Each row is a point on a tangle of strands that fork and nearly touch. The rows are in no order.
(in the rows, 128 means zero)
Two points are linked if the straight distance between their rows is under 198. Some points are linked to none.
Z639: [ 93  77 142  85 159 146 104  96 123 130 109 214 130 128 111  90 160 117
 113 130 159 114 110 101 102  85  89  81 105 154 156 100 136 102  95 123
  94  98 118 140 127 156  88 146 163  97  94 119 166  82  42  95 154  66
 154 104  83 140]
Z210: [188 124 133 181 125 148 135  87 161 143  61 115 126 154 121 172 127 149
 101 131 101 106 123 152 132 142 110 124 122 118  69 149  80 142  97 137
 142 114 170 104 158 106 135 103 113 121 137 120 147 169 149 150 106 111
 140 123 132 114]
Z749: [179 128 136 194  89 136 114 101 155  91  48 131 127 110 114 134 131 134
 116 127 102 121 144 174  92 179  80 133 131 115 102 159  66 155 115 121
 168 135 168 112 184  69 123  58 110 115 124 128 131 217 154 151 108 110
 100 105 126 124]
Z54: [ 69 104 121  99 183  97 107 144  95 137 140 171 163 149 143 153 181 125
 123 138 156 109  81 104 110 125 133 107  76 162  72 106 183 131 115 123
 100  85 109 130 131 144 113 183 125 109 108 159 105 104  82 151  97  96
 160 143 127 117]
Z895: [160 123 138 124  87 101  81 104 108  93 137 181 121 126  98  99  93  94
  73 133 134 127 106 208  68 133  92 124 107 147 118 141  90 146 121 100
 145  97 143 154 179  75 129  93 130 113 117 130 109 178  61 150 139  56
 101 130 124 119]
Z460: [148 131 112 113  85  97 101 108 107 121 180 112 132 109 109 112  70  73
 133 118 139 163 129 134  98 130 127 123 157 133 139 163  73 144 186 128
 141 153 140 168 166 125 158 104 117 145 124  74 110 119 129 120 202 141
  99 133 136 150]
Z849: [158 133 104 155 112 126 120  85 139 137 116 124 143 145 136 164 118 132
 121 157 124 119 121 100 130 142 137 156 136 129  75 136  91 157 138 164
 141 138 157 115 150 116 135 124 138 125 141 141 120 155 152 139 130 146
 149 124 131 117]
Z400: [ 73 129 141 101 141  93  82 163 118  78 132 168 118  96 150  88 184 140
 159  93 127 145  99 144  66 113 120  90  90 157 139 115 170 124 142  49
 139 106 119 156 149  61  81 130  87 118 131 124 101 179  76 111 159 101
  85  79  98 109]
Z23: [138 100 133 127 159 141 141  73 151 160 118 130  93 174  94 156 158 149
 137 122 101 129 108 144 130  88 140 103 138 126 113 129 144 116 114 116
 137  90 135  96 107 146 128 142 103 148 113  94 130 135  88 136 105 122
 143 116 107 132]
Z769: [152 121 133 127 122 125 111 133 102 152 122 147 163 122 104 122  69 105
  65 140 182  87  98 127 153 134 128 138  96 141 132 106 119 120 114 193
  47 103 142 170 133 150 142 142 165 121  86 169 152  61 127 137 131  84
 121 173 155 144]
Z624: [175 101 109 168 128 124 164 184 144 131  71  86 171 112 129 123 153 149
 128 114 152  94 145 115 135 184  71 125 141  99 105 158 149 134  85 136
 138 157 154 134 148 140 129  81  76 149 134 111 142 130 138 120 135  59
 102 112 137 135]
Z307: [108 127 139 154 189 163 126  46 149 167  96 124  94 177 106 139 166 136
 136 116 111 118  98 142 121 104  91 124 151 112 102 114 107  77  83 114
 127  78 129  55 132 178 130  95 122 120 147  90 118 118 107 144 111 147
 182 157  63  90]
Z279: [111 154 136 132 152  99  64 148  96 109 134 109 161  61 152 149 124  98
 148 114 130 114  78 112  90 180 124 144 113 143 121 124 126 141 158 154
 102  83 131 160 172  66 139 119 111 143 104 160 107 134 178 150 147 178
 112 160 136 141]
Z683: [138 141 121 187  94 124 120 165 165 108  89  79 131  84 148 118 127 144
 174  95 120 140 147 137 120 152 124 132 150 113 135 158 129 137 156  92
 168 147 158 123 168  79 123  89  61 140 168  93 118 183 186 107 146 183
  82 113 128 120]
Z138: [139 134 144 171 137 130 105 138 136 125 105  87 101  75 103 118 124 119
 171  61 127 143 117 158  97 139  97 113 157 124 161 164 118 111 148  98
 136 102 133 127 163  89 163  67  56 164 128  60 133 144 160 111 150 188
  74 147 121 132]
Z111: [109 127  96  80 122 112  78  98  90 148 173 127 166 131 143 121  94  95
 155 123 182 166 109  78 122 118 127 137 171 148 137 135  85 138 179 139
 122 153 119 144 154 159 130 137 159 137 131  98 103  74 116  85 239 148
 136 141 102 124]
Z453: [ 83 125 165 138 178 131  99 143 114 159  82 107 102 115 113 131 163 182
 140  92 119 100  70 165 137 125 115 113 113 127 153  91 197  95  91 118
  82  62 128 107 130 105 133 129  94 137  91 135 130 132 111 142  76 121
 113 161 123 129]
Z820: [118 106 133  95 155 115 127 114 115 161 157 109  79 169 101 158 141 146
 147 100 110 139  82 165 137  85 201 102 137 139 119 114 176 117 150 123
 128  87 124 123  79 125 147 167 103 165 102 113 117 128  93 148  96 144
 112 140 131 147]
Z47: [200 128 129  95  75 131 168  84 144 120 163 144 111 157 104 126  75 115
  71 158 121 144 182 117 145 108 149 119 127 126 142 147  55 143 125 144
 131 172 121 139 105 149 141 156 193 124 122 119 168 111 137 128 110 115
 152 113 176 145]
Z516: [172 141 111 101  34 139 142 109 144 139 158 128 115 184 115  87  62 132
  81 151 147 148 159 159 155  77 134 127 144 122 167 116  77 139 109 122
 120 163 166 147 112 114 137 135 171 129 123 117 152 113 102  98 148  87
 123 112 138 121]
Z112: [113 121 152 101 137  97  61 126 117 121 128 173  93 103 121  78 154 120
 152  73 131 152 105 161  61 116  98  78 133 136 176 135 144 109 153  72
 139 111 132 164 154  74 100 103  95 122 115  77 123 149  69  97 196  86
  67  85  78 129]
Z297: [ 70 150 151 156 189 111 118 161 116 139  98  92 133  99 143 160 193 153
 154  95 114 108  77 136 120 173  91 135 111 118 102 113 179 121 101 109
 117  84 131 100 158 121 129 115  65 134  93 155  99 143 148 155  89 147
 140 179 134 116]
Z390: [ 66 155 167 139 119  97 149 208 117 110 144 103 110 107 118 106 127 143
  82 114 124 121 125 203 156 133 120 150 112 133 160 118 191  94 103  78
  97 116  99 146 113 114 128 124 107 134 131 161 119 145 150 144  62 107
 120 174 160 110]
Z319: [158 150 139 199 121 140 126 105 156 121  82  89 129  70 143 155 102 110
 184 136 116 141 156 107 126 165 108 149 160 132 124 161  87 130 177 153
 150 158 125 127 168  99 147  83 112 131 167  85 141 185 219 123 143 228
 103 141 120 114]
Z68: [ 84 136  95  86 143 117  57  69 106 146 152 136 152 150 159 131 131 117
 142 146 145 137  75 101 105  99 148 155 146 156 101 105 103 127 156 125
 121 103 138 123 161 125 129 145 165 107 148 138  81 110 102  98 194 158
 157 143  62 105]
Z392: [ 86 173  96 155 131 148 111  89 174 130 146 148 112 148 150 123 149 133
 160 155 106 169 142 128  88  87 129 133 130 138  85 149  76 126 141  68
 193 139 126 104 148 143 113  96 107  78 208  91  92 186 126  87 189 188
 146  85  63  90]
Z406: [111 122 156 155 146 105 145 176 127 109 105 108 119 112 137 157 161 152
 127 149  91 113 127 142 143 137 176 146 110 118 135 110 219 129 122 150
 135 126 120 127  81  96 101 178 118 136 115 199 129 168 125 189  56 124
 112 135 162 153]
Z781: [126 123 117 100 120 127 156 160 121 112 166 138 143 139 145 151 123 120
 126 163 131 133 156  67 156 145 184 158 131 121 119 117 166 146 160 188
 133 155 112 126  83 159 116 193 168 130 126 191 131 106 145 154 105 134
 135 103 174 144]
Z717: [106 143 175 190 191 145 140 140 147 122  43  80 125  89 155 169 198 164
 163 108  80 106 110 132 136 174 111 130 113 102 111 118 162 122  92 124
 146 107 143  95 145 104 125 114  71 132 111 148 127 178 177 164  73 151
 140 140 136 132]
Z450: [156  95 127 129 128 129 103 100 114 152  97 157 157 148  93 132 108 128
  73 142 159  87  92 134 126 136  97 127 105 134  97 114 120 127  94 172
  90 103 148 135 138 133 122 142 156 112  86 160 145 104  79 144 110  53
 147 159 126 130]
Z192: [217  83 131  75 140 155 151 110 137 143  98 153 114 151 116 109 144 160
 108  87 150 116 135 122 136 102 104  67 123 116 164 136  87 142  84 116
 126 130 143 131 113 127 112 134 131 151  99  75 175  91  94  91 147  59
 110  68 130 158]
Z298: [172 138 121 173 144 152 212 164 147 148 123  92 147 152 123 175 119 128
 134 132 130 113 165 102 189 149 139 142 145  88 100 151 140 124 129 182
 149 160 124 108  92 182 157 133 118 144 152 127 154 101 198 152  94 146
 129 130 169 121]
Z339: [147 143 135 115 173 148 114  70  99 132 111 128 141 127 177 183 124 109
 155 116 130 153 106  75 127 120 114 125 129 142 116 146  44 133 157 117
 109 119 119 131 162 129 155 121 140 136 160  69 145 129 192 104 175 219
 169 148 100 113]
Z181: [ 93 139 104 125 122 110  67  61 127 153 156 122 127 182 122 128 111 108
 107 126 136 125  53 155 111 104 135 161 150 137  67  95  89 113 133 114
 126  71 150  90 172 124 143 130 148 117 163 150  59 129  99 130 155 152
 165 177  73  71]
Z908: [120 140 108 116  34  94 106 128 134 126 191 135 129 123 104  68  48  88
 111 157 149 156 153 155 115 108 127 133 148 136 151 137 110 140 168 114
 134 173 129 171 140 112 126 124 145 112 122 127 118 144  87 127 172 105
  94 132 130 120]
Z283: [ 53 117 134 136 113 146 100  71 129 143 134 142 117 106  99 120 118 108
 152 181 120 140 115  96 127 106 164 154 151 152 148  70 193  97 173 184
 102 123 113 119 104 158 112 161 175 107  96 182 114 126 100 137 113 171
 122 177  95 142]
Z42: [109 133 104  73 127 163 174 170 106 129 148 132 153 170 168  92 142 153
 132 121 169 134 171  71 187  97 130 118 121 111 172  90 127 131  90 111
 115 144 112  95  78 193 111 158 160 124 129 129 161  66 130  80 140 114
 151  89 133 127]
Z706: [130 172 142 116 149 161 156 143 124 123 151 101 117 151 188 183 143 144
 156 120 101 160 155  95 182 106 203 127 120 124 107 115 111 145 169 136
 114 123 117 103 102 145 150 192 149 130 176 121 141 114 203 118 114 222
 156 130 144 127]
Z234: [121 159 122 107  93 109 127 193 103 126 152 120 166 129 157 103  95 111
  84 133 175 116 130 127 155 145 124 137 107 124 139  99 128 138 121 145
  66 130 136 163 132 136 147 144 160 119 128 155 119  87 168 115 149 117
 138 146 161 123]
Z644: [ 73  91 118 143 139 137  55 100 127 146  90 140 140  76  95 101 131 131
 180 134 151 116  89  86 107 102 131 148 174 159 175  81 192  93 163 162
 100 111 123 127 136 127 114 121 136 120  85 160 123 107  93  96 158 147
  85 153  62 158]
Z452: [ 61 119 111 138  98 131 106 114 173 129 122 184 139 160 122  73 133 140
  85 184 139  99 122 147 120  98  91 140 107 149  98  87 121 112  72 104
 124 120 135 121 146 154 110 120 154  54 142 166 112 140  60 110 124  72
 169 124  82  74]
Z862: [101 169 108 135 140 172 168 114 132 164 151 104 109 173 170 164 128 139
 162 137 133 159 154 110 188  89 163 129 141 114  88 113 119 117 144 132
 137 128 124  78 102 171 155 139 138 116 162 101 126 105 165 103 118 217
 175 139 108  89]
Z945: [101 138 157 169 191 171 150 116 156 113  66 111 118 116 177 163 204 169
 178 139  87 119 138 106 134 131 132 131 101 115 104 118 148 136  99 108
 155 117 137  71 107 141 104 120  91 120 151 128 147 179 154 126  79 166
 168 103 101 148]
Z855: [ 93  85 121  98 176 104 134 206  85 112 137 162 163 112 147 153 179 130
 145 117 154 115 111  97 128 138 175 103  79 153 122 104 215 137 140 132
 112 124 106 150 109 148 113 205 106 129 118 176 108 110  93 140 102  83
 126 120 155 148]
Z186: [124 115 117 167 139 111 152 112 148 122 133 128 120 114  70 135 142 101
 126 127 108 127 140 169  89 168  94 130 143 124 105 176 142 116 151 107
 174 144 117 110 147 151 128  77  74 147 125  92 128 171 128 176 116 124
 115 130 122 119]
Z555: [123 131 156 113 127 106 142 149 105  63 157 133 119  79 115 116 128  87
 122 108  94 144 153 151  83 151 127  98 106 139 170 164 137 129 164  97
 148 148 100 175 135  94 120 110 109 142 100 114 148 170 150 163 118 135
  98 120 173 181]
Z188: [ 79 141 120 167 153 157 124  46 171 148 120 143 103 170 115 123 151 118
 139 155 118 145 121 143 107 109 102 146 155 121  92 124  95  81 119 103
 181 130 125  61 137 179 131  72 121  91 185  87  91 149 110 124 154 173
 173 141  46  67]
Z547: [132 145 112 173 193  94 134 146 109 169 151 100 154 132 124 216 140 107
 144 140 140 117  88 117 135 183 149 163 139 121  38 152 159 124 148 202
 132 120 136 116 139 150 162 119  85 147 120 158  78 101 158 180 114 147
 146 182 148 103]
Z431: [105  93 129 108 114 157 120  93 154 126 128 210 119 151  96  72 139 129
  99 171 140 118 140 127  95  71  94 113 110 146 151 105 111 113  74 116
 125 132 109 127 122 161  89 124 188  71 128 127 146 128  20 108 141  65
 155  98  82 119]
Z619: [ 93 166 123 112 112 125 133 136 133 125 169 150 118 137 130  79 129 101
 128 104 126 161 159 144 106 110  60 104 138 119 160 161  90 111 126  57
 151 140 105 139 161 151 117  87 117 107 151  50 135 120 130  82 190 128
 139 102 106 106]
Z693: [172 143 160 171 112 106 148 190 143 124 100  50 103 120 142 149 117 160
 104  94  76 120 114 202 160 129 175 135 119 111 125 138 144 143 112 112
 126 111 160 142 121  55 156 147  76 160 168 151 109 173 183 155  84 138
  81 135 194 120]
Z872: [ 97 143 139 136 141 156 183 159 141  88 114 122 125 121 173 120 188 147
 146 135 112 129 164 116 151 119 129 126  92 109 135 131 152 134  96  87
 156 147 100  93 103 163  96 134 125 121 157 118 139 145 157 115  87 136
 175  92 135 138]
Z552: [142 116 121  77 103 138 110  65 142 109 156 180 107 124 141 131 141 143
 150 159  75 176 148  79  96  75 175 112 115 156 122 129  64 169 149 114
 157 150 120 139 120 101  89 165 174 112 128 132 124 151  89 115 148 157
 149  81 116 150]
Z677: [ 86 131 104 134  95 107  88 109 152 179 134 126 131 189 116 113 105 151
  96 149 149  97  87 159 141  98 132 160 146 140  73  71 149 118 102 121
 109  95 163 110 143 135 136 132 135 103 143 168  86 122  75 109 124 101
 149 162  82  73]
Z775: [ 69 138 157  88 104 104 138 140 108  77 185 176 116 109  96  79 120  88
  96 130 117 154 145 172  83 117 105  99  89 154 183 144 149 103 150  64
 119 130  72 171 121 131 110 119 134 107 107 118 146 141  93 137 103 109
 123 140 141 144]
Z764: [172 143 123 121  91 166 107  90 150 114  67 149 116 135 170 103 112 153
 121 135 121 125 160  83 136 104  94 118 125 113 155 109  31 150  87 125
 113 146 163 118 151 109 120 105 174 109 138 118 164 125 158  76 159 118
 151  85  97 132]
Z536: [177  98 100 146  87 110 185 170 148 117 128 117 168 118  87 108 101 110
  93 159 156  94 184 125 137 185  95 143 148 113 124 172 153 140 119 163
 163 201 133 146 119 158 123 108 125 138 124 137 149 137 122 148 113  55
 104 118 162 139]
Z446: [181 154 156 124  72 135 188 127 153 113 138 114 102 153 132 139  96 123
  81 134  94 132 176 152 158 105 149 113 109 108 142 148  86 144 120 114
 119 144 124 139 103 129 145 158 168 129 150 126 172 129 185 139  68 147
 135 124 185 148]
Z95: [140 103 132 105 160 150 163 156 115 156 159  96  92 149  85 166 116 132
 150  95 108 136 120 136 165 110 193 111 141 127 144 126 180 111 159 172
 121 113 121 124  57 145 166 156 112 172  98 123 138  89 132 158 105 171
  98 148 166 160]
Z370: [152 116 164 128 161 151 173 130 115 108  88 149 133 111 113 136 149 128
 107 155 103  92 143 109 127 157 104 119  93 109 157 129 156 114  83 155
 104 132 107 148 106 136 101 129 157 130  77 164 181 122 146 169  61  85
 138 127 158 168]
Z487: [153 119 132  43 154 143 133 144  90  98 113 173 154 115 187 133 171 153
 122 100 148 123 121  54 120 123 127  94  67 136 153  89 103 153 101 123
  70 123 118 144 141 125  92 169 159 137 115 143 152  69 147  95 143 106
 157  97 152 139]
Z335: [106 153 106 114 123 187 166 103 129 164 133 112 128 166 149 112 118 132
 121 152 155 142 156  92 194 107 109 132 160  98 154  93  87 122  85 136
  98 134 128  76  93 192 145 130 181 116 127 108 163  60 167  93 131 167
 180 135 109 115]
Z641: [185 131 125  71  97 147 104 106 122 116 104 171 140 142 177 115 125 153
 104 130 120 115 123  82 112 114 126 105  90 138 128  99  41 173  95 123
  94 123 156 146 159  87 112 148 181 109 125 146 142 107 116  90 150 105
 170  96 135 121]
Z987: [144 150 154 126 147  98 166 204 100  60 159  94 135  66 124 128 129  75
 142 103  90 126 145 144 112 185 137 123  92 120 141 175 150 127 158 129
 134 144  98 177 115 123 149 112 100 163 121 131 129 126 199 174 112 152
  90 135 194 179]
Z434: [156 126 128 148 156 141 178  92 133 147 163 118 121 138 120 187 110 104
 130 174 111 143 152  78 155 175 173 155 144 108 100 147 148 113 169 229
 147 163 116 114  79 176 150 147 158 139 116 167 136  92 166 185 100 175
 141 139 171 128]
Z772: [136 113 115 176 115 143 138 161 165 178  98  51 119 148 111 132 113 185
 168 108 144 118 119 135 187 103 172 143 184  99 134 103 183 125 106 150
 132 121 177  89  89 121 157 132  90 157 135 131 120 122 136 109 123 158
  80 128 116 117]
Z413: [ 99 137 118 195 169 125 118 145 144 163 129  92 154 100 123 166 129 124
 175 162 131  92  92  95 136 192 137 174 154 119  95 109 193 115 136 218
 126 114 136 109 132 129 156 113 110 144 117 184  93 112 150 175 105 174
 119 187 126 108]
Z916: [144 118 104 161 157 122 109  55 119 117  95 150 169 109 149 186 155 117
 125 187 115 111 134  60  90 199 107 158 122 133  49 144  89 153 125 175
 157 148 132 107 150 125 107 116 162  95 128 165 125 163 152 173 112 134
 171 117 111 112]
Z397: [121 147 126 190  87 113 115 182 159 135  90  75 153 109 160 121 107 152
 103 153 127  79 121 147 158 171 128 183 143 104 105 102 175 144 100 153
 111 129 165 119 156  87 141 124 126 129 140 194  95 145 168 131  96 113
 128 161 152 102]
Z41: [213 103 117 110 119 121 136 117 146 149 107 143 117 181 106 112 121 146
  91  82 149 116 126 172 138 102  92  74 135 110 120 168  74 132  79  92
 142 109 163 132 140 121 145 114 102 134 140  51 157 103  80  88 167  48
 106  85 122 124]
Z976: [124 151 160 149 121  87 154 223 125 146 139  58  98 127 105 129 102 156
  95  96 113 116 124 228 173 132 159 163 124 123 141 132 178 114 104 105
 110 111 135 139 101  88 166 122  83 159 156 164 103 136 157 156  71 110
 103 174 191 116]
Z162: [154 101 115  91 107 146 165  48 127 129 173 162 109 157  76 118  94  86
 114 153 118 161 165 122 117  95 131 116 152 128 150 160  63 125 149 125
 149 172 105 133 117 190 136 141 174 119 119  70 145  95 104 135 145 123
 153 123 131 148]
Z626: [186  82 126 115 114  92  73 105 119 137 122 171 115 161 100  95 125 125
 101 100 159 113  81 183  84 125 106  89 130 137 104 142 104 141 100 110
 142  90 157 150 166  99 122 114 115 119 120  88 120 132  26 119 170  22
  98 105  97 110]
Z363: [210 139 133 162 103 159 183 146 161 125  88  89 134 151 156 148  97 142
 124 134 118 138 194 106 168 129 151 120 122 107 131 152  75 146 133 149
 125 154 135 122 121 144 132 153 133 125 175  95 173 136 210 126 103 163
  95 120 169 130]
Z637: [ 76 127 116 140  97 140 123 125 135 140 173 107  91 103  94 118 108 116
 178 157 115 152 137 117 142 119 177 158 183 137 150 103 197 112 192 164
 136 139 116 109  93 136 138 135 157 137 113 156 112 132 110 140 120 198
 101 166 112 140]
Z60: [ 85 157 101 130  99  95 149 247 107 124 172  92 170 112 162  94 113 104
 128 114 187 115 147 129 165 170 133 159 133 119 124 127 170 136 140 129
 112 149 117 139 133 149 149 131 117 127 150 152 104  87 167 112 139 127
 132 139 164 107]
Z918: [ 93  94 137 124 150  95 144 233  91 131 139 107 129 121 131 144 150 141
 143 107 126 115 108 152 155 137 200 143 107 146 147 113 243 116 143 147
 123 114 114 149  68 128 136 178  87 149 132 187  96 131 104 164  85 103
  83 136 175 137]
Z375: [153 156 141 148 142  89 157 199 117  82 128  86 160  96 178 167 132 103
 133 114 100 137 132 123 131 181 175 135  94 110 103 169 129 161 167 144
 133 144 124 164 130 106 148 153 110 152 164 146 110 141 223 163 106 166
 110 118 188 150]
Z894: [ 57 181 112 116  87 111  85 163 130 109 148 136 128  98 158  59 126 126
 157 119 140 158 143 126 107 105 100 140 136 130 160 115 141 117 152  76
 127 155 117 141 157 111 104 103 115 106 140 116 108 130 121  77 201 150
 115 108 102 101]
Z371: [158 139 138 138  90  89 126 184 128  90  99  91 116 120 173 116 149 169
 113 103 103 124 124 188 143 115 176 130  95 122 138 133 151 155 124  55
 135 135 161 142 144  49 121 144  76 148 178 144  94 192 126 117 117 100
 100  95 149 102]
Z128: [160 109 138 116 186 151 185 169 113 162 153  91 111 141  69 150 108 126
 132  77 127 107 122 143 158 145 127 102 152 113 156 154 171  89 131 157
 124 120  94 127  57 184 184 126  92 181  89  94 140  50 140 148 109 125
  96 157 167 180]
Z911: [146 143 124 145 149 158 129 143 118 139 120  89 152  74 137 148  90 119
 183 115 150 137 115  67 150 164 113 143 165 116 168 141 100 124 136 197
 101 129 119 135 131 126 179 104 151 162 118 117 160  66 219 106 167 214
 117 163 144 136]
Z700: [170 122  88 120  88 126 149 138 139 133 138 114 156 149 152 140 105 137
 135 131 144 150 163  84 153 114 155 127 139 121 103 156  91 166 150 127
 156 171 153 126 130 132 129 148 115 132 174 106 131 134 159  89 160 148
 125  90 142 112]
Z959: [163 113 105  92 124  88 165 153 121 132 215 129 123 174  86 162 103  95
  93 112 139 112 135 179 133 129 168 105 118 143  94 172 133 144 162 100
 170 144 113 149 102 151 159 133  89 152 138  84 105 129  97 150 102  68
 137 119 170 158]
Z941: [128 118  98 135 205 116 137 104  82 141 143 131 182 125 125 194 158  86
 132 141 146 101  87  88 101 192  97 137 133 130  62 156 131 117 138 177
 129 123  96 121 141 183 143 111 117 140 111 119 117  89 139 169 137 117
 169 162 128 124]
Z978: [152 132 137 165  67 131  75 101 142  87  88 170 103 119 111  86 114 132
  97 140 109 128 124 209  83 136  80 142 131 121 131 123  95 148 115 111
 162 105 164 133 170  52 107  80 129  92 120 154 112 224  94 141 130  90
 102 115  98  95]
Z408: [128 123 157 146 120 139 103 158 139 143  49 111 122 113 127  84 107 203
  97 110 141  88  99 179 153 119  99 126 114 111 170  73 182 107  61 128
  72  88 163 123 131  70 139 126 125 120 101 162 137 137  97 116  85  67
 102 156 115 121]
Z271: [ 66 147 141  89 159 102  93 129 101  81 146 175 127 103 145 117 196 100
 145  93 115 155  96 149  58 124  95 102  79 153 122 132 117 125 140  50
 149  83  98 139 170  92  95 123  91 123 109 117 114 165 115 133 137 150
 140 121 113 118]
Z611: [137 121 124  60 100 150 102  58 117 125 163 162 116 137 128 138 108 136
 121 181 107 157 122  70 130  85 187 146 124 157 131  82  88 156 164 163
 109 131 127 144 114 119  98 199 201 117 106 182 131 113 100 118 133 158
 140 114 132 149]
Z535: [130 123 127 157 129 181 104  80 146 132  54 147 126 124 151  98 146 131
 133 131 130 106 150  96 131 139  40 133 146 112 150 119  57 134  78 132
 122 120 153 105 155 134 110  60 155 102 133 108 164 126 162  87 158 115
 175 108  65 131]
Z858: [235  96 137 137 129 124 150 152 128 154 108  95 141 132  74 138  74 147
  71 104 142  77 113 159 147 152 120 112 124 109 133 149 135 128  81 186
 102 137 155 169  97 107 156 119 107 168  84 141 152 103 111 142 113  39
  81 141 176 172]
Z202: [137 142 154 132  94 121  71 120 135 113 128 133  78 101 109  70 111 123
 144  71 110 156 115 194  86 110  93 100 145 123 194 150 108 114 151  69
 135 102 136 156 152  70 131  76  90 146 119  73 127 160 111 108 182 133
  64 116 111 132]
Z377: [ 53 152 134 136 113 127 165 212 123 105 153 102 131 113 133  92 144 118
 138 129 136 127 161 140 165 149 126 159 138 117 157 112 196 114 127 109
 124 150  96 114 107 162 115 127 124 127 137 145 121 121 150 128  94 146
 135 135 138 112]
Z912: [125 127 121  73  98 149 126 138 113 126 159 154 146 120 160 124 101 147
 134 164 145 152 151  50 166 106 191 158 128 145 135  90 137 165 160 175
 112 169 122 136 112 138  84 209 194 116 122 204 128  97 135 104 149 144
 112  90 153 147]
Z255: [174 128 142 106 139  72 184 157 129 129 181 136 108 177  90 158 111 142
  59  87 116 117 147 236 130 122 133 107 105 136 100 186 133 132 120  54
 167 134 105 142 112 127 160 114  76 157 156  91 108 142 107 154  66  52
 132 136 182 147]
Z578: [113 134 103 143  63 152 132  94 158 153 153  82  96 143 110 118  84 134
 157 162 115 163 157 121 165  71 196 157 193 116 145 104 155 131 182 140
 148 162 150  97  92 131 140 140 152 142 133 145 118 137 112 110 143 190
 101 133 105 131]
Z698: [ 63 186 104 111  64 134 122 142 147 101 156 126 124 121 172  69 133 140
 171 157 118 172 180 107 128  87 153 144 127 118 149 115 134 134 154  66
 154 188 111 119 123 130  95 128 141  92 161 137 107 153 115  74 170 157
 133  80  94 128]
Z24: [123 107  98 130 173 101 121  94  88 123 133 168 201 125 141 166 163  82
 105 163 144 109 114  75  75 198  81 136  96 148  42 163  94 143 118 147
 142 128 106 141 159 157 107 114 131 107 115 136 119 126 122 171 129  97
 191 133 129 110]
Z826: [102 154 118 109  52 128 133 133 150 108 168 105  93 119 139  99 112 147
 159 141  94 191 179 137 153  61 187 121 148 124 165 129 149 137 172  83
 152 179 115 126  93 114 116 153 139 125 147 121 131 158 104  91 148 170
 102  86 123 141]
Z295: [115 111 139 131 150 171  73  78 121 136  62 149  96 111 132  82 151 139
 151 105 133 119 118 121 112 114  56 118 152 116 187 104  97  93 103 129
  87  88 138 123 140 116 109  73 158 116  94 101 150 111 116  95 155 109
 142 120  65 144]
Z157: [ 82 106 136 128 161 149  63 130 126 144  75 145 120  79 132  83 152 148
 188 105 156 120 117  85 113 114  97 110 147 137 185  95 170 106 136 131
  95 114 131 128 129 105  92  91 119 132  94 124 143 105 105  75 175 121
  93 116  65 147]
Z83: [175  95 103 103  90 110 185 186 130 130 179 119 149 158 107 116  91 107
  91 125 163 114 171 138 148 135 137 122 142 118 142 149 143 141 132 133
 162 192 129 162  92 158 140 142 121 147 128 120 140 110 107 135 126  52
 112 107 171 141]
Z426: [123 102 104  83 167 143 120  53  94 138 138 148 151 119 146 163 124  95
 169 144 153 159 135  43 120 131 104 148 156 143 129 161  66 130 168 163
 145 167  99 111 134 177 130 129 151 138 150  80 129 108 135 110 209 173
 160 122  90 127]
Z73: [104  87 129 157 181 157 114  37 109 139  94 141 110  89  96 155 149  86
 172 132 119 120 104 109  82 146 107 144 163 119 153 123 142  84 143 174
 127 107 114 102 126 134 127 103 141 152  93 114 122 135 125 179 124 164
 134 178  78 135]
Z464: [144  90 144 120 139 109 111 121 122 175 115 153 125 172  81 111 117 139
  73 110 173  89  82 173 134 120  97 100 125 141 121 118 163 104  75 118
 103  90 138 136 128 147 122 135 134 117 110 116 141 105  40 122 110  20
 119 147 109 116]
Z242: [164 120 170 163 134 131 167 130 138  89  91 130 113 108 132 150 159 145
 103 171  65 103 157 127 130 161 156 139 109 104 148 128 167 135 102 159
 131 142 113 128  91 108  96 156 170 134 106 193 165 166 140 194  37 116
 129 109 181 167]
Z981: [ 96 117 115 109 167  77 112 135  93 157 188 143 130 171  99 174 145  99
 118 116 140 125  79 155 107 121 158 123 107 161  70 121 180 124 151 142
 122  85 108 127 112 160 130 160  90 134 108 141  83 112  86 175  95 113
 144 159 130 128]
Z869: [ 64 156 146  81 148 107 108 107  87  99 203 169 115 127 105 112 153  72
 111 115 106 160 114 166  69 108 111 101  89 160 130 131 121 109 156  66
 121  83  75 155 144 135 117 128 119 109 111 113 113 129 107 148 117 151
 150 157 135 128]
Z150: [163 140 124 159 163 170 127 116 137 135  86  95 143  83 173 160 104 143
 192 112 150 148 148  66 154 140 114 127 159 133 159 143  72 134 161 158
 108 149 123 123 148 118 150 105 126 145 146  69 167 121 219  79 183 226
 113 137 112 136]
Z474: [160 167 127 173 114 129 124 116 141 131 122  86 155  89 136 141  61 101
 124 157 139 116 140 104 151 189 116 173 165 112 130 132  85 130 122 217
  98 142 136 141 145 134 181 107 186 139 120 151 139  79 226 140 135 188
 138 177 152 122]
Z736: [161  99 153 113 159  87 160 145 134 159 147 144 107 184  87 140 148 183
  73  91 122 110 101 220 133 116 120  91 110 141 122 153 149 122  69  63
 142 102 125 121 114 115 136 133  89 135 123 103 120 131  41 140  67  24
 127 126 149 122]
Z902: [111 138 120 120 118 150 105  74 159 107 135 175 102 136 136 118 157 136
 151 156  80 160 139 127  80  91 125 113 102 149 110 148  62 138 117  84
 172 119 123 117 154 107 107 110 143  90 161 103 115 179  89 116 154 159
 159  73  91 124]
Z962: [127 112 117  46 131 161 161 142 121 101 143 184 148 124 172 105 150 149
 130 143 160 143 177  42 145  98 148 121  91 139 155  88 105 167 108 126
 119 173 104 117 103 171  70 183 180 107 126 156 155  86 110  88 135 120
 163  70 141 143]

A fork is a point with three links, a tip a point with one. Leave the first point through the second and follow the links. Name the first fork or tip that comes.
Z698 / Z826 | Z962
Z683 / Z138 | Z375
Z555 / Z775 | Z150
Z370 / Z242 | Z820
Z764 / Z535 | Z619
Z23 / Z307 | Z912

Follow the links from the first point to the second, and from the first to the third. Name the last point that the two ways share.
Z128 / Z535 / Z339 | Z912
Z400 / Z452 / Z474 | Z150
Z976 / Z192 / Z552 | Z626
Z319 / Z641 / Z23 | Z912
Z555 / Z68 / Z474 | Z150
Z820 / Z450 / Z47 | Z363
Z908 / Z895 / Z941 | Z849
Z869 / Z452 / Z700 | Z111
Z339 / Z764 / Z536 | Z363
Z112 / Z464 / Z639 | Z111

Name the points in between on the shortest way along the links from the first point to the second, in order.
Z487 / Z307 | Z962, Z912, Z611, Z552, Z902, Z392, Z188
Z978 / Z487 | Z749, Z210, Z849, Z700, Z363, Z298, Z434, Z781, Z912, Z962
Z335 / Z644 | Z42, Z962, Z487, Z641, Z764, Z535, Z295, Z157
Z959 / Z297 | Z255, Z736, Z464, Z450, Z769, Z234, Z60, Z377, Z872, Z945, Z717
Z138 / Z446 | Z683, Z319, Z150, Z339, Z426, Z111, Z460, Z908, Z516, Z47
Z552 / Z406 | Z902, Z392, Z188, Z307, Z23, Z820, Z981, Z54, Z855, Z918
